Points, in no order, along strands that fork, close into loops and pass close to each other.
(in the rows, 128 means zero)
Two points are linked if the straight distance between their rows is under 113. Some points are linked to none.
k593: [164 114 135 129 155 170 134 108 163 154 142 134 113  67 104 115  82 156
 145 157  61 142]
k912: [140 112 125 120 177 109 114 170 172 104 170 180  96 153 103 126 164 149
 104 144  97  31]
k144: [ 63 125 114 101 109 140 107 127 101 111 131 105 152 106 179 147 113 129
 136 128  59 175]
k635: [149 105  96 169 127  75 110 140 138 140 134 151  97 147  93 153 163 141
 128 135 167 124]
k630: [ 63 123 146 143  81 135 126 111  78 153 101 125 123 172 129 168 133 109
 132 138 158 131]
k440: [141  92  86 132 127 175 115 134 144  94 135  77 110 128 118 109  84 129
 170 167  60 156]
k839: [108 105 130 107 121  94 121 119 126  58 165  91 131 130 154 122 107 141
 185 145 170 135]
k241: [148 172  94 158  93 159 158  77 104 171  92 137 146 130  74  99 169 101
 162 112 115 163]
k485: [ 88  76 122 143 111 143  82 121  88 141 154  99 123 163 120 159 114 170
 167 192  86 145]
k266: [171 140 179 116 156  98 159 153 153 162 158 158 143 141 135 110 168 128
  48  85 133  84]
k636: [167 112 135 138  98  96 136 141 170 105 107 155 127  79 131 118 132  69
 158 139 149 156]
k679: [122 154 187 150 129 163 176 129 145  72  85 167  87  96 108 121 141 114
 121 109 133 151]
k791: [169  89 126 125 147 168 106 126  90 155 191  89 176 158 149 151 107 207
 106 168  71 141]
k272: [129  84 124 157 124 108 100 136 125 165 141 126 105 140 120 181 156 160
 147 161 149  97]
k968: [113  94 150 159 110 145 105 138 121 110  81 163  92 178 111 142 130 118
  84 126 153 104]
k802: [ 40 123 134 135 164 149 119 115 104 129 125 111 117  97 137 138 111 121
 119 114  83 163]
k87: [113 146 131 149 161 114 178 152 150  43 152 169 105 106 105 146 189  99
  99  81 147 100]
k397: [133 160 167 113 112  98 175 125 118 126 159 136 151  64 153 130 130  88
 138 109 135 176]
k658: [151 179  83 125 161 136 156  98 130 176 128 164 113 155 141 120 117 169
 103 136 174  84]
k427: [140 158 138 121 111 162 136 142 134 193 101 124 151 115 100 101 118  58
  83 103  76 149]
k565: [149 130 142  95  75  96  96 127 112 132  94 105 195 115 172 103 110 129
 173 140 148 175]
k698: [121 166 137 157 122 142 182  93 138  73 119 201 119  94 123 118 144 131
 113 124 179 166]
k836: [138  84 122 112 168 110 102 155 178 105 200 167  84 140  98 110 131 151
 122 179 104  87]
k128: [154 150 177 104 152 102 182 153 172  98 148 137 140  73 129 112 153  83
 137  96 148 142]
k718: [130  95  99 137 144  98 101 134 172  78 157 202 105 125 107  97 117 161
 122 190 147 117]
k907: [145 168 147 168 130 162 163 128 143  90 118 161 120 120 110 135 170 127
  40  64 147 139]
k849: [ 95 165 161 140 101 160 139 124  84 182 102  89 166 133 137 153 157  90
  66  77  94 161]
k782: [152 157 164 107 132 134 171 134 160 120 133 156 141 150 150 115 172  87
  40  80 153  81]
k865: [160 146 119  97 129 126 150 139 160 127 106 155 114 119 125 105 121 135
 185 168 188 111]
k702: [140 140 128 112 132 154 155 146 132 106 130 128 115 145 134 128 140 112
 127 100 168  73]
k275: [ 65  97 149 145 171  81 130 128 141  92 166 143  78 117  99 115 115 127
 116 110 109 173]
k633: [114 143 133 181 129 133 171  72 115  90 126 170 150 104 103 124 151 131
  59  75 165 171]
k653: [125 161 134  78  55 113 120 115  88 110 110 122 186 129 194 138 115 150
 149 104 132 168]
k50: [154 107 167 118 158 132 123 154 183 156 140 166  91  75 100 123 122 132
 156 164  86 112]
k556: [147 129 179 130 161 156 162 148 166  73  93 139  94  78 111 137 143 125
 174 110 123 100]
k333: [128  96 145  84 128  93 105 146 141 124 172  97 157 117 180 130 117 105
 118 144 135  97]
k879: [124 126 136  76 143 133 145 155 156  62 140  98 142 142 131  99 109 104
 145  96 174  76]
k112: [153 119 102 107  81 121 123 137 159 125 113 147 128  91 146 117 104  90
 175 176 148 124]
k711: [168 146 172 120 114 103 180 134 174  98 114 165 117  92 111 106 176  97
 156 132 179 163]
k84: [100  91 137 145 120 130 103 137 109 157 149 114  96 125 124 193 145 171
 190 208  94 121]
k597: [148 143 128 158 131 149 133 121 102 124 118  84 136 103 143 158 115 130
  99  60 132 129]
k403: [107 191  82 119  69 150 172  91  94 160 129 113 129 150  86 105 153  98
 149 114 115 151]
k82: [128 106 149 128 128 176 120 142 151 131  98 182  83 150 138 146 109 128
  92 155 121  67]
k281: [122 133 141 133  83 163 145 136 115  89 100 110  88 108 149 150 122 119
 210 155 121 110]
k274: [ 98 136 145  78 105 125 106 130 105  81 169  86 138 153 169 123  94 168
 171 154 117 146]
k402: [ 93  95 124 131 100 126 110 110 106 136 101 141 117 184 121 130 114 134
 110 142 184 122]
k758: [ 94  89 131 147 123 164 134 129 131  86  91 115  59 112 105 136 104 119
 184 157  99 143]
k746: [118 139  95 171 127 147 126  82 112 129 113 121 142 113 114 134 110 138
 128 100 132 131]
k898: [119  95 147  82 134  88 104 175 145 112 184 111 144  96 167 187 175 115
 145 166 121  83]
k390: [162 137  54 170 147  42 124 130 152 140 155 177 106 152 106 136 181 134
  71 124 169 102]
k362: [150 171 105 102 160 128 177 114 133 122 125 146 133 138 149 135 150 148
 123 118 209  78]
k728: [154 100 193 132 146 147 132 143 172 125 102 150 109  75 124 150 137 141
 180 170 130 120]
k339: [118 119 106 136 140 149 116 198 152 104 104  42  63 104 142 115 118 110
 153  95  60 152]
k610: [187 178  62 136 127  87 113 120 114 193  96 101 179 132 133 116 124 143
 141 145 148 156]
k127: [177 123 110 161 141 126  93 126 100 147 156  58 130 129 103 124 100 205
 141  86  91 139]
k71: [154 176 101 112  93  65 120 125 101 174 131 126 182 131 156 134 154 127
 131 159 167 161]
k541: [169 103 159 122 170  73 122 122 152 162 165 170 161 108 152 106 128 150
  58 103 147 113]
k161: [166 147 127 107 152 125 129 133 177  96 101 183 121 139 127  89 113 165
 128 159 203 112]
k523: [146 136 156 116  91 171 135 137 137 143  96 133 136 161  98  99 122  75
  59  97 120 134]
k106: [131 142 167 102 116 132 164 131 117 141  98 128 113 149 139 121 129 142
 206 168 200 128]
k489: [108  99 142  93 135 135 130 133 159  48 160  90 107 128 135 111  81 105
 158 130 145 125]
k336: [109 131 147 134 133  86 105 123  79 200 142 115 157 167  82 100 120 129
 140 117  99 163]
k952: [111 115  87 152 105 126 103  97  99 198  93 171 145 190 122 132 147 104
  81 138 129  98]
k829: [159 138 155 116 117  84 147 130 121 154 131 131 155  97 147 132 147 132
 150 141 178 149]
k889: [116 155 143 129 139 116 170 141 147 100 158 146 116 128 115 136 165  89
  59  81 146 127]
k316: [168 166  72 173 122 102 138  96 107 202 106 125 155 137  83 121 162 138
 137 111 149 160]
k840: [112 113  91 114  94 132 103 134 118 159 130 134 125 137 124 131  97  77
 119 155  97  90]
k858: [122 163 111 146 146 121 159  81  99 153 118 151 120 157 107 126 121 179
 132 125 200 136]
k478: [105  83  79 155 131 110  56  66 115 152  89 168 169 186 116 123 141 104
  98 133 133 117]
k815: [120 137 137 119 171 148 142 160 151 157 143 169  75 146 122 143 134 141
  94 133  97  40]
k355: [ 60 142 190 104 137 143 144 135  89 136 131  91 128 137 179 142 104 113
  79  98 126 148]
k695: [ 94 144 158 144 113 163 145 128  78 127 107  72 129 146 140 157 124 114
  93  59 126 149]
k950: [128 107 111 121 151  91 108  94 156 118 132 181 125 148 135  95 105 173
  99 182 189 123]
k400: [108 118  71 164 128 108 118  57  91 147 123 132 176 125 154 135 121 136
  98 110 145 130]
k280: [122 157 129 123 113 178 141 152 110  78 118  88 118 106 158 168 138 144
 182 103 121  98]
k306: [122  64 132 154 139 187  95 132  87 139 153  90 167 151 134 167 116 182
 127 188  68 168]
k860: [ 94 113  87 133 143 156  90 147 136 120 103  70 103 109 118 102  99 108
 150 119  34 171]
k322: [132 124  88 128 120 145 119 153 128  60 154  73 107 130 143 156 135 146
 190 119 114 101]
k165: [ 56 141 148 148 150 138 126 116  94 184 122 125 128 138 118 142 143  93
  83 102  78 165]
k957: [134 114 160  92 123 147 109 140 123 118 149  86 154 130 167 142 104 154
 134 132 130 108]
k761: [ 81 112 179 122 156 120 100 113 106 167 109 133 121 159  78  87  84 127
 154 135  92 163]
k931: [133 130 108 108 140 141 121 197 160  70 141  55  98 105 135 135 127 105
 169  91  82 103]
k233: [120 137 172 126 128 142 121 132 126 144 104 152 116 170  71  79  93 124
 101 104 115 148]
k450: [151 127 110 139 140 132 102 110  96 162 190  88 165 120 151 142 106 214
 107 115  85 127]
k660: [108  75 123 134 149 189 109 163 168  80 121 108  71 142 110 134 106 130
 137 158  84 139]
k153: [ 78 158 120 129  73 174 134  96  73 158  92 127 138 175 101 128 146  79
 159 135 119 148]
k891: [189 138  72 153 138  82 131 131 140 191 141 155 135 122 120 133 157 125
  71 128 146 100]
k455: [206 119 106 117 159  74 118 140 173 145 142 142 151 132 136  98 137 128
  79 117 172 105]
k364: [165 126 144  92  96 122 103 115 131 100 122  98 173  99 160  91  75 119
 182 139  98 174]
k720: [132 144 142 144 158 169 151 129 134 142 102 113  91  62 123 122  98 135
 143  99  70 138]
k977: [130 138 135  82 131  79 109 195 131 115 162  93 161 124 158 170 190 141
 152 112 117  69]
k493: [127 132  72 120 100 127 129 112 105 201 116 151 144 155 151 119 108  99
 100 163 132  71]
k351: [105 122  59 178 149 116  81  48 108 153  79 163 192 161 127 147 155 115
 104 126 177 145]
k709: [100 113 125  99  95 139 111 122 123  76 110  87 133  99 167 116  95  97
 178 146  76 177]
k625: [141 126 125 130 135  89  98 126  98 151 150  83 147 146 103  87  91 175
 152 103 109 148]

A piece is two or more points that can be reached from each other along the links. Count, over all rows, the pieces, the separate loops (a circle has one, a figure eight two, a Y none), the forks (points with three links) and the tips (points with one).
pieces | 5
loops | 2
forks | 3
tips | 9

A tip is a point with one link. Name the tips that can be reached along the links from each point below, in the order of the rows.
k565 | k653, k840, k355
k711 | k106
k633 | k87, k427, k720
k333 | k858, k977
